A landscape with many peaks, sampled at points; each row gives a point and its height.
From any point a climber steps to the highest of the 2 points nearest to it. It stops when none of these is higher. Distance is the straight distance between rows; heights are no part of it.
Q_935 h=345: [146 111 131  97 101 112 131 134 131 145 134  81 144 155  94 137 126 160
 140 107  90 115 138 110  69]
Q_856 h=323: [164 109 151  88 161 143 118 108 121 128 139 157 159 143  86 141 151 165
 104 117 130 158 149 133  77]
Q_317 h=149: [139 189 143 109 177 143 137  94 166 151 153 153 145 102 152 144  77 107
 113 133 144 156 122 148 145]
Q_616 h=249: [195 150 163 122 132 117 141 150 121  78 129 116 154 131 165 142 152 103
 124 137 163  97 110 129 101]
Q_683 h=369: [107 194 164 155  78 133 158 155 113 154 109  66 135 128 103 102  91 154
 182 113 122 113 117  95  78]
Q_715 h=460: [134 133 102 122 106 123 122 156 106 134 137  70  92 133 100 117 136 127
 169 150 110 114 168  86 120]
Q_96 h=456: [121  86 115  95 160 111 114 111 125  79 145 170 133 120 125 118 209 146
  94 121 145 168 109 137 135]
Q_566 h=428: [ 46  74  87 132 148  89 115  88 121 115 131 147 106 120  93 102 198 144
 127 152 113 155 148 144 157]
Q_812 h=95: [136 165 165 100 174 143 147 113 176 135 157 145 145 120 136 118  83 124
  80 108 142 195 118 165 124]
Q_931 h=535: [176 140 114 151 115 153 121 171 124 151  94  96 151 155 162 129  70 116
 124 123 121  63 128 101  87]
Q_545 h=506: [ 88 115 144 163  95 123 129 164 123 146 116  61 123 133  91 111 167 174
 174  70 115 102 131  86  88]
Q_778 h=248: [ 93  66 126 103 114 121  90 102 114 137 122 139 106 136  81 144 152 160
 129 105  85 152 160 144 111]
Q_558 h=160: [135 178 175 175 116 123 146 177 124 172 120  85 130  99 127 133  63  97
 151 155 135  84 134  99 150]
Q_665 h=98: [102  96  73 153 132 115  89  94 132 117 119 170 138 116 134 110 184  87
 112 192 149 151  79 109 218]
Q_740 h=265: [ 27 103  79 173 126 139 128 113 128 127 106 119 111 117 130  89 199 112
 144 155 105 161  94 111 231]
Q_720 h=605: [110  96 104 146 107 126  89 137  82 114  99 133  66 108 151 144 136  98
 162 173 106  82 159 141 188]
Q_939 h=714: [ 99  88  68 143 139 116  89 121 116 116  96 149  90 113 156 121 165 120
 151 159  98 106 123 148 187]
Q_783 h=142: [138 143 138 125 119 113 123 160  97 158 137 110 135 106 150 156  85 102
 139 152 124  73 141 100 149]
Q_147 h=396: [158 115 101  69 131 119 135 128 127 120 148 135 128 137 153 135 121 128
 130 113 148 140 117 163 121]
Q_769 h=197: [ 90 117 166 114 164 124 129  88 114 148 138 179 109 107 104 132 116 147
  94 121  97 190 153 151  97]
Q_965 h=602: [ 59  74 107 172  98 119  96  89 159 146 141 138 109 139  71 118 189 121
 109 146  76 204  91 130 196]
Q_13 h=444: [144 102 120 126 169 127  90 122 112  80 120 153 117 133 160 106 132 115
 121 168 134 128 130 145 118]
Q_625 h=187: [144  95  56 149 117 119  85 132 172 126 122 120 125 148 137 111 174 124
 121 159 110 162 111 121 161]
Q_270 h=103: [157 171 153 179  95 132 149 134 165 184  95 145 150 130 129 177  35  87
  62 129 107  69 123 116 154]
Q_652 h=181: [131 199 155 187  96 120 160 147 164 181 109  79 161 103 131 124  63 107
 142 130 149  97 108 114 122]
Q_887 h=555: [155  96 130 123 138 101 100 154 139 106 154 114 158 131 142 116 188 147
 106 152 125 124  92  90 106]
Q_19 h=331: [160 150 128 139 156 113 128 135 111 151 113 204 117 120 188 161  80  89
  91 161 148  97 141 149 134]
Q_310 h=407: [150 157 126 157  83 128 148 164  88 164 119  77 107 148 109 121 117 154
 175 139 125  84 131  91 102]
Q_226 h=353: [111 122 107  82 128 132 126 104  95 146 161 124  73 108 128 142 120 119
 167 129  87 138 135 152 129]
Q_638 h=431: [ 63  99 112 156  99 147  86 103 147 117 144 119  70 117  70 116 185 101
 122 165 100 190 113  99 226]
Q_279 h=547: [138 150 167  78 125 140 149 115 144  58 155 173 120  96 121 147 116 107
 103  82 170 182 133 170 113]
Q_682 h=288: [ 81 131 161 111 185 126 131 103 104 123 162 163 124 107 114  98 113 118
 119 156 124 180 145 157 129]
Q_379 h=458: [ 86 121 125 155 154 110 142 107  92 102  89 217 132 114 205 157 118 118
 108 139 137  91 132 157 153]
Q_435 h=499: [194 105  88 111 105 124 123 165 130 138 113 122 147 157 184 144 108 134
 124 126 143  67 127 128 112]
Q_357 h=136: [131  95  83 140 123 103  94 106 175 121 125 151 144 116 110 113 184 111
 127 175 120 174  78 125 192]
Q_546 h=171: [202 164 174 115 142 148 151 115 141 117 138 140 148 114 114 131  97 108
 108 109 147 139  93 142  84]
Q_792 h=463: [120 138 154 102 124 154 129 125  94 128 149  99  66  96  91 137  94 122
 157 123 102 156 157 120 127]
Q_796 h=459: [176  97  60 107 121 117 111 156 144 137 122 118 125 156 140 122 129 155
 137 127 149 109 140 142 128]
Q_417 h=286: [127  73 124 119  89  99 102 126 146 138 137 116 117 127  89 139 159 154
 128 108  85 141 149 107  67]
Q_75 h=237: [172 138 178 112 152 148 130  98 149 156 139 147 138 119  79 127  94 146
 106  97 109 158 124 133  77]
Q_162 h=575: [177 178 141 162  94 150 172 145 139 153  93  94 168 163 161 121  46 104
 106 121 145  59  93 122  90]
Q_950 h=228: [165 201 122 133 103 144 185 127 167 172 128  86 175 126  99 123  56 102
 115 123 133 126  97 111 102]
Q_342 h=324: [105 119 113  62 152 110 135  89 124 118 143 153 131 123 138 134 108 145
 146 114 109 149 128 179 124]
Q_68 h=336: [111  94  95 145  88 159  84 126 145 117 141 108  68 111  79 136 191 120
 164 153  99 154 145  98 210]
Q_629 h=780: [146 146 147  83 141 155 137 113 107  44 154 169 128 129 147 146 161 118
 123  83 174 177 147 168 144]
Q_381 h=25: [111  83  81 117 166 122 106  95 144 120 125 152 158 158 166 130 170 143
 148 121 153 123 119 166 171]
Q_420 h=284: [187 162 145 138 139 109 141 160 120 123 135 158 132 103 171 148 102  96
 108 151 160  94 123 137 105]
Q_643 h=159: [165 131 194 116  78 127 161 138 148  73 136 135 149 149  96 158 169 160
  96  58 159 131 118 127  45]
Q_64 h=54: [ 70 143 127 119 169 148 129 120  84 161 139 129 127 127 186 129  90 132
 164 158 122 116 152 159 172]
Q_298 h=210: [108 164 157 120 170 123 143  98 130 133 141 157 135  83 141 110  82 103
 112 164 131 156  98 153 170]
Q_414 h=413: [ 78 105  95 163 150 123 137 101  86 126  71 189 122 135 209 150 156 131
 157 139 128  68 143 154 182]
Q_904 h=102: [160 192 134 124 149 142 144 133 158 167 127 139 159 116 165 155  48  96
 105 148 139 129 127 138 161]
Q_784 h=400: [141  96  97 152  86 129 102 161 146 149 132  65  90 155  82 130 168 143
 160 131 114 135 138  73 131]
Q_806 h=304: [129  99 157 143  88 112 144 137 146 159 120 100 147 163  92 126 114 176
 116  60 105 111 148 112  30]
Q_407 h=335: [121  90 117 162  80 146  82 124 171 147 133 101  69 133  71 147 187 155
 138 127  94 165 146  70 148]
Q_179 h=532: [ 84  82  98 102 171 113 125  97 103  85 136 172 145 112 156  94 209 116
 112 147 140 146  95 134 158]
Q_340 h=611: [142  95 124 162 107  96 110 148 154 134 139  88 152 133 119 107 206 155
 126 131 110 110 109  77  94]
Q_614 h=614: [ 83 112 145 103 140 163 112 128  87  94 141 107  66 100  75 143 142 112
 140 153 101 153 183 110 147]
Q_611 h=603: [ 73  66  99 117 162 114 110 107  80 100 121 139 116  95 170  85 164 110
 131 172 126 118 114 149 172]
Q_585 h=186: [188 161 172 118 115 137 161 149 120  65 133 120 167 158 111 129 172 138
 119  61 187 119 118 117  63]
Q_130 h=39: [ 71 104 103 106 175 142 123 111 100 145 134 149 134 146 168 118 152 160
 170 128 141 123 145 167 170]
Q_265 h=81: [176 184 124 146  94 146 160 141 196 163  97 137 176 117 148 173  48  93
  71 132 149 100 102 127 156]
Q_405 h=97: [162 166 172 115  82 145 193 146 189 127 137 122 168 155 102 122  88 159
  81  69 141 149  89 121  63]
Q_954 h=350: [152 179 144 126 114 149 136 152 124 158 124  74 101 122  81 129  45 110
 154  94 121 119 151 105 133]
Q_519 h=524: [134 125 111 123 166 135 131 122 111  73 107 175 133 126 205 134 132 113
 127 139 159 100 137 189 143]
Q_486 h=124: [158 163 143 158 106 108 139 150 112 169 109 146 127 109 156 187  45  93
 108 133 113  59 145 108 147]
Q_863 h=317: [ 90  60 109 134 126 125  85 106 129 124 135 130  79 116  78 114 168 139
 130 149  98 163 162 134 136]
Q_969 h=391: [108 165 137 161 174 133 140 104 107 124  96 200 115 116 191 157  72  92
 112 162 129 108 134 171 152]
Q_238 h=529: [145 118 103 128  95 131 100 154  96 141 121 111  58 134 120 142 123 110
 172 159 125  97 162 115 147]
Q_447 h=126: [170 128 180  92  82 133 175 104 157 117 134 133 161 151  97 150 106 155
  62  63 139 144 125 149  36]
Q_758 h=318: [ 24  85  89 178 141 145 105  84 135 115 124 117  95 132 115 103 210 130
 158 140 103 157 138 123 192]
Q_757 h=238: [120  87  75 111 144 118  75 115 150 127 137 107 126 141 116 118 161 143
 144 159  97 153 141 127 146]
Q_311 h=480: [155  92 128  75 141 110 113 142 146  56 163 142 145 129 144 126 192 134
 101 132 153 154 121 125 117]
Q_318 h=576: [146 162 142 126 114 112 165 160 107 137 117  98 180 148 148  94 141 166
 157  85 162  93  85 103  87]
Q_861 h=356: [111 121 151 109 180 108 121 134  98 147 168 141 111 121 122 104 130 141
 138 164 143 153 151 128 122]
Q_905 h=550: [104 105 134 186  93  88 109 136 134 145 113  68 139 139  77 112 196 167
 139 101 118 109 125  77  79]
Q_636 h=236: [133 191 172 167 131  96 161 165 170 143 134 108 177 122 106  92  80 140
 122  87 165 139 112 105  81]
Q_704 h=392: [178 123 142 100 137 127 127 142 126 122 123 110 162 168 116 129 136 164
 127 133 130 119 141 122  75]
Q_862 h=216: [197 198 167 137 124 144 176 147 131  81 139 119 167 139 139 130 130 115
 108  92 174 116 110 124  79]
Q_691 h=822: [ 80 117 115  99 131 195 113 130  95  85 134 102  32 134 118 153 165 130
 178 135 111 149 164 129 163]
Q_695 h=272: [111 149 158 154 121  95 147 158 140 147 117  96 175 146  99 102 102 158
 127  71 132 117 137 105  47]
Q_818 h=72: [123 159 127 101 151 161 118 136 115 168 118 147 127 134 179 136  60 124
 133 142 116 118 143 159 153]
Q_210 h=531: [ 34  76  93 117 162 121 116 105  84 110 136 141  99 104 119  67 161 133
 135 143 115 135 147 135 176]
Q_106 h=612: [139 177 150 146 101 133 179 138 109 151 110  75 183 152 146 118  80 140
 139  91 150  68  78 126  82]
Q_620 h=598: [174 145 145 116 158 154 144 126 113  71 133 184 139 139 185 148 109 115
 117 106 173 133 132 184 146]
Q_567 h=289: [166 166 123 106 121 139 155 141 138 177 122 105 146 136  94 120  60 121
 136 106 138 129 140 108  97]

For each start below, name the point where the climber stops.
Q_407 -> Q_939
Q_342 -> Q_106
Q_357 -> Q_611
Q_643 -> Q_379

Call two points neighbours if one is among the 2 nearest of the other. Go from one point of each pair to the other, from neighbour to neighbour, staying as high as possible. Name the lowest point that can't be avoided.
Q_340 / Q_965 -> Q_407
Q_611 / Q_340 -> Q_96
Q_691 / Q_106 -> Q_342
